Each row is a point on a tangle of strands that fork and nearly touch. The rows are in no order.
In the rows, 128 means zero.
Points whose rows are less than 79.1 apart are linked; no others are. Some points are linked to none.
(1029): [180 105 103 154 131 151  55 178 146 157 159 130 114 148 142 176 133 125
 187  96  99 151 153]
(930): [146 152 161 144 106 131 119 127  68 139 119 123 137 133  89 131 152 160
 152 135 137 159 133]
(859): [128 157 115 101 182 124 147 136 109 141 116 131 168 123 161  79 126 146
 153 199 129 164 115]
(168): [170 114 100 153 127 117 104 143 132 136 208 130 108  74  99 193 114 123
 100  73 156  77 135]
(790): [183 100 148 127 115  99 126 183 146 101 135 110 156 155 104 125  79  68
  88  41 156  74 131]
(268): [111 144 109 152 188 127 113  81  94 137 165 131 204 127 118 103 123 129
 122 168 119 170 141]
(319): [107 158 115 168 139 138 174  76 114 135 113 143 124 116 111 130 128 135
  46 159  87 129 152]
(255): [110  97 133 165 149 185  81  89 173 101 183 122 138 109  96 149 100 117
 105 120  65 143 135]
(105): [142  69 135 115 127  91 142 175 185  85 103 109 150 165 129 115  92  78
 119  46 146  70 126]
(19): [112 154 138 159 134 172 156  95 104 125 107 162 124 104  92 129 154 103
  89 148  87 122 135]
(418): [136 144 110  90 143  82 187 137 146 162  90 110  98 128 179  86 126 119
 134 190 136 100 121]
(1191): [103 174 139 153 150 179 149  86  79 125 113 150 145  95  82 129 165  91
 121 149  99 126 121]
(336): [123  57 136 119 134 104 137 160 202  73  98 121 137 161 151 127 100  95
 113  67 130  81 113]
(937): [153 151 181 120  86 152 105 159 104 106 116 160 111  89  69 132 138 124
 127 122 129 137 113]
(1121): [140 168 127 112  98  92 199 141 122 117  79 111  83 174 144 112 146 127
  80 163 126 116 102]
(93): [118 147 127 116 173 119 145 123 101 147 136 128 166 142 151  89 111 146
 157 183 142 145 123]
(192): [ 83  88  96 105  75 100 166 127 175  95  90 100  65 145 199  94  98 112
  79 103 141 107 128]
(317): [148 196 166 134  98 128 163 140 111 103  77 131 120 168 132 113 149 106
 124 159 120 114  86]
(454): [123 145 138 130 146 116 127 113  80 145 140 125 164 154 122 104 125 168
 158 162 155 154 131]
(933): [145 175 178 134 101 141 149 136 108 116  97 145 127 153 115 117 140 110
 125 154 111 125  99]
(1034): [146 111 145 139 137 161 104 141 136 116 162 177 118  69  68 125 118 100
 103 121 111 112 128]
(1125): [140 175 104 114 176  96 181 130 125 136  89 114 144 114 140 106 138 157
 102 199  98 143 117]
(664): [194 132  92 163 123 148  86 181 120 157 168 165 104  82 117 163 165 125
 153  90 112 141 141]
(1135): [159 111 107 141 146 133  99 135 127 127 210 151  97  56  72 164 108 119
 107  96 143  97 137]
(764): [ 61 108  99 125 162 118  88  62 120 150 157  80 148 149 126 160 132 168
 174 113 132 166 146]
(78): [140 109 145 157 138 173 113 121 151 116 144 179 117  87  86 121 128 104
  89 130  84 112 137]
(709): [126  66 119 135 130  98 145 151 199  70  97 140 119 158 151 120 106 119
  85  79 126  87 123]
(238): [128 197 118 146 173 138 161 100  93 130  99 137 181 104 120 116 152 122
 114 181 103 133 103]
(761): [135 152 133  90 129  93 191 142 129 156  94 122 106 153 180  87 133 103
 146 180 145 102 109]
(873): [ 99  78 166 107 105 157 107 134 170 104 135 124 114 152 145 135  87 125
 146 115 139 126 131]
(1098): [160 127  95 176 133 150  78 106  84 160 147 120 113 101  85 143 173 135
 144  95  95 169 171]
(1189): [120 117 119 124 110 110 191 120 138 126  93 119  78 177 168 108 115 129
  76 151 124 112 142]
(1209): [127 192 131 122 159 124 120 126  74 111 121 128 190 113 124  99 146 158
 143 177 140 164  94]
(551): [124 128 121 144 145 108 108 106  78 149 137 116 152 148 111 118 153 181
 166 139 149 155 158]
(903): [ 95 130  84  97 152 109 103 111 103 152 134 125 154 111 181  86 119 180
 179 163 167 174 154]
(210): [ 47 121  94 115 180 123  98  63 125 139 169  90 173 137 136 141 103 149
 161 136 134 166 131]
(172): [111 154 106 155 179 124 110  72  79 132 166 139 201 105  96 102 148 129
 116 153 129 182 140]
(122): [193 121 145 122 100 101 119 184 126 124 161 130 143 112  91 148 100  94
  81  59 174  84 137]
(1106): [106 138  88 110 169 112 104 114  86 139 142 131 170 127 159  85 142 187
 159 159 161 191 151]
(736): [138 150  98 156 159 115  93  81  66 148 136 121 161 101  81 130 211 150
 140 115 131 177 151]
(1010): [130 152 159  93 106 102 181 146 123 143 108 125 107 174 177  87 131  89
 152 162 157 105 114]
(1198): [139  75 136 102 106 115  92 178 182 108 153 108 110 124 133 185 109 162
 153  79 151 124 146]
(480): [110 144  97 164 191 133 131  78 116 138 151 135 195 133 133 120 116 119
 114 177 103 149 150]
(787): [173 129  80 153 142 145  97 164 106 151 180 166  87  60  96 168 166 131
 140  90 120 134 140]
(473): [ 53  75 154  98 106 189 142  93 186 147 135 110 128 138 169 141 109 116
 124 105 107 122  91]
(7): [164 126 158 127 100 138 100 172 116 122 148 168 109  77  69 138 128 137
 119 111 129 140 132]
(998): [143  77 139 152 156 151  88 117 189  97 170 130 144  97  93 159  97  98
  89 102 100  83 114]
(532): [157 100 133 139 143 148  94 144 141 121 187 160 114  64  70 141 106 112
 104 108 130 106 133]
(491): [172 129 113 158 149 128  83 119  76 174 120 117 154 161 113 131 193 144
 189 114 125 157 154]
(485): [ 70  80 158 101 110 176 121 110 176 120 131 113 118 153 165 142  98 120
 144 116 123 116 112]
(406): [142 110 174 115  93 137 144 162 152  98 112 158 111 173 142  98 117 105
 119 128 126 125 130]
(960): [175 108 115 155 140 147  67 139  95 177 134 109 130 165 122 144 165 125
 195 108 112 157 161]
(423): [123 157 174  80  88  82 168 151 103 147 121 122 113 160 167  87 124 112
 178 161 177 115 115]
(670): [187 104 101 151 124 128  73 192 163 147 167 137 116 134 143 183 137 142
 171  87 120 128 153]
(140): [138 190 158 108 145 109 153 142  94 118 109 119 154 147 143 104 136 145
 162 182 145 132  83]
(115): [116 115 161 125 116 146 140 117 122 134 131 128 123 177 153 112  92 118
 147 155 140 116 140]
(993): [147 178 143 120 106 106 191 144 124 116  76 120 104 178 146 113 153 114
 106 166 117 115  97]
(718): [131 135 103  84 133  70 199 121 139 152  94  96  85 136 155  90 116 142
  92 186 142 110 126]
(1008): [ 64 120 124 102 129 161 137  75 163 162 135  92 145 134 172 139  92 118
 155 142 131 107 103]
(1072): [ 88  60 165  83  95 140 118 149 201 103 127 121 134 124 170 126  99 103
 137  68 147 109  92]
(798): [145 126 112 160 146 111  99 108  80 162 127 112 147 151 111 131 184 168
 168 125 131 158 162]
(897): [182 137 133 152  94 140  98 170  89 156 114 135 114 111  99 157 182 145
 163 107 111 162 148]
(682): [133 193 102 140 179 120 174 108 111 133  92 128 168 102 131 121 150 140
  97 189  96 135 110]
(287): [112 144  96 160 188 132 157  87 123 148 127 126 175 142 141 122 119 130
 105 181  95 136 149]
(253): [ 55 122  87 110 188 139 120  72 147 143 149 100 178 128 159 135  88 125
 158 163 121 146 125]
(729): [192 144 119 152 102 143  96 191 103 158 129 156 110  89 102 164 177 131
 164  98 115 151 136]
(305): [112 153 126 141  99 137 172 111 126  96  92 162  84 114 100 112 132 149
  30 138 106 125 117]
(1165): [160 150 141 157 105 137 104 133  66 150 116 126 123 113  82 149 176 160
 155 119 121 162 143]
(27): [ 91 124 105 110 138  94 111  99 109 158 135 115 144 119 176 108 117 176
 190 149 176 141 145]
(173): [149 161 162 101 103 147 103 180 114  85 112 162  97  64  58 156 132 109
 141 115 144 125 109]
(304): [184  93 149 126 119 106 109 173 154 107 153 110 157 134 104 150  78  87
  88  60 160  74 127]
(43): [142 160 123 156 133 125  99  99  55 143 118 114 150 100  80 135 200 154
 153 120 135 162 140]
(911): [ 83  90 135 106  74 134 144 130 196 105  90 116  98 140 210 110 107  86
 119  86 129  99 110]
(706): [113 144 124 155 118 148 169  93 125 114 107 157  98 118 107 124 130 141
  35 148  94 125 140]
(525): [167 125 118 135 116 137 109 172 104 134 167 164  95  56  76 161 148 140
 124 103 133 134 135]
(819): [120 137 132 101 105 102 155 107 156 166 108 101 118 135 209  94 103  93
 154 161 155  75 121]
(832): [162  85 111 122 116 119  84 192 181 131 157 118 109 132 143 192 127 149
 166  81 133 124 157]
(402): [ 81  81 151  94  80 142 128 135 200 100 104 121 118 132 198 115 107  92
 136  71 134 104  96]
(795): [ 82  86 140 131 122 165  84 105 154 118 176  94 122 146 104 164  98 154
 145 114  99 163 131]
(604): [139 198 149 127 142 127 138 127  83 111 102 123 169 128 121 112 140 140
 150 179 140 137  82]
(282): [ 93  84 109 116 100 109 162 131 175  86  93 127  75 166 181 113  95 128
  78 114 126 107 135]
(461): [114  62 158  92 103 127  93 156 178  97 149 117 116 132 137 157  91 142
 146  89 150 127 133]
(495): [ 45 104 136  99 121 176 141  68 166 167 144  93 142 137 165 146 103 116
 139 125 116 123  93]
(871): [126 161 125 125  80 118 174 128 130  81  86 154  86 135 104  96 126 137
  27 134 123 127  93]
(1079): [ 62 124 110 116 168 152 125  69 144 148 144  96 161 146 158 141  87 121
 159 161 125 121 124]
(1192): [150 166 189 122  86 155 122 154 117  94  95 163 121 123  93 123 138 107
 123 132 120 132 100]
(1161): [123 124 145 157 137 173 143 115 141 113 114 188 107  97  95 118 146 112
  77 133  83 111 134]
(1201): [ 71 112  94 121 128 109  94  74 130 174 123  94 139 133 158 152 150 176
 207 110 152 132 140]
(986): [131 155 103  99 183 114 170 144 132 145  90 121 143 115 168  86 128 140
 137 208 108 153 121]
(951): [186 135 135 120 102 101 129 185 119 136 167 143 127  86  86 163 122 111
  93  65 178  82 134]
(934): [182 117  88 165 133 118  84 159 149 146 196 140 110  93 124 190 135 135
 131  73 135  93 138]
(478): [169  88 143 119 123  85 138 187 165  89 113 111 160 168 117 110  89  72
 108  44 149  72 131]
(564): [101 165 120 148 173 144 125  68  68 128 149 145 188  92  82 110 158 103
 121 155 123 160 127]
(1175): [128 128 107 101 121  86 200 117 132 136  97  95  81 163 156  99 106 135
  77 171 138 112 134]
(1183): [ 76 103  93 131 157 118  84  75 127 163 134  85 134 150 140 164 153 164
 196 105 131 149 154]
(1061): [176 116 101 155 135 156  50 153 112 167 151 112 116 157 132 156 147 112
 194  97 103 158 157]
(76): [ 64 103 120 137 142 149  88  69 128 132 168  77 134 156 105 161 107 154
 153 118 108 164 149]
(481): [147 107 147 125 100 116 160 161 163  90  92 160 101 174 152  90 133 108
  89 116 119 121 125]
(699): [146 137 180 131  92 128 126 137  91 133 129 129 128 154 101 119 129 154
 145 139 140 155 135]
(131): [ 78 122 107 118 111 100 100  84 130 169 127 102 135 120 172 136 127 175
 203 124 168 122 139]
(559): [137 162 123 114  77  98 191 137 122  93  85 125  83 163 124 104 133 137
  54 146 130 131  98]
(16): [109 149 105 180 163 138 167  70 122 143 125 133 151 126 124 138 126 128
  72 168  85 126 158]
(1099): [103 192 121 150 168 158 145  81  75 115 112 146 171  92  89 123 162  97
 127 165 116 130 109]
(1032): [137  90 135 148 120 149  68 128 148 112 175 121 115 111  96 158 100 157
 124 112 111 151 154]
(1053): [139 158 158  99 122 159 112 172 116  72 102 176  91  75  61 146 134  86
 139 128 131 108  98]
(808): [184 133 121 129 118 106 112 184 121 143 172 163 111  64  91 173 145 137
 112  84 160 100 135]
(881): [128 172 161  81 124  89 163 154  96 137 115 121 130 148 159  89 132 133
 183 181 170 129  93]
(117): [110  72 123 131 120 123 150 136 185  79  95 136  98 165 169 122 105 136
  79 108 113 106 129]
(233): [135 117 132 122  93 116 186 148 152 104  89 142  84 184 165  96 129 120
  87 131 123 118 130]
(512): [149 119 191 114  89 125 132 162 121 113 126 146 113 168 124 106 111 132
 139 130 147 147 138]
(935): [ 77 102 108 106  68 120 162 109 181 121  83  92  81 137 214 115 107 103
  97 101 136  96 111]

Follow the links from the first point to the second, and from the first to the third. Name the last point that the two ways share.
(485); (1201); (795): (764)
(1125); (16); (532): (1099)
(1192); (122); (699): (525)
(16); (78); (93): (1099)
(937); (1165); (304): (525)
(795); (1079); (903): (764)

A fork is a point with three links, a tip a point with one. Leave the first point through the second and follow the links. Name the first fork or tip that comes.
(287); (16): (937)
(418); (718): (1165)
(78); (1034): (934)
(304); (790): (1072)
(993); (1121): (1099)
(718); (418): (1209)
(670); (832): (764)
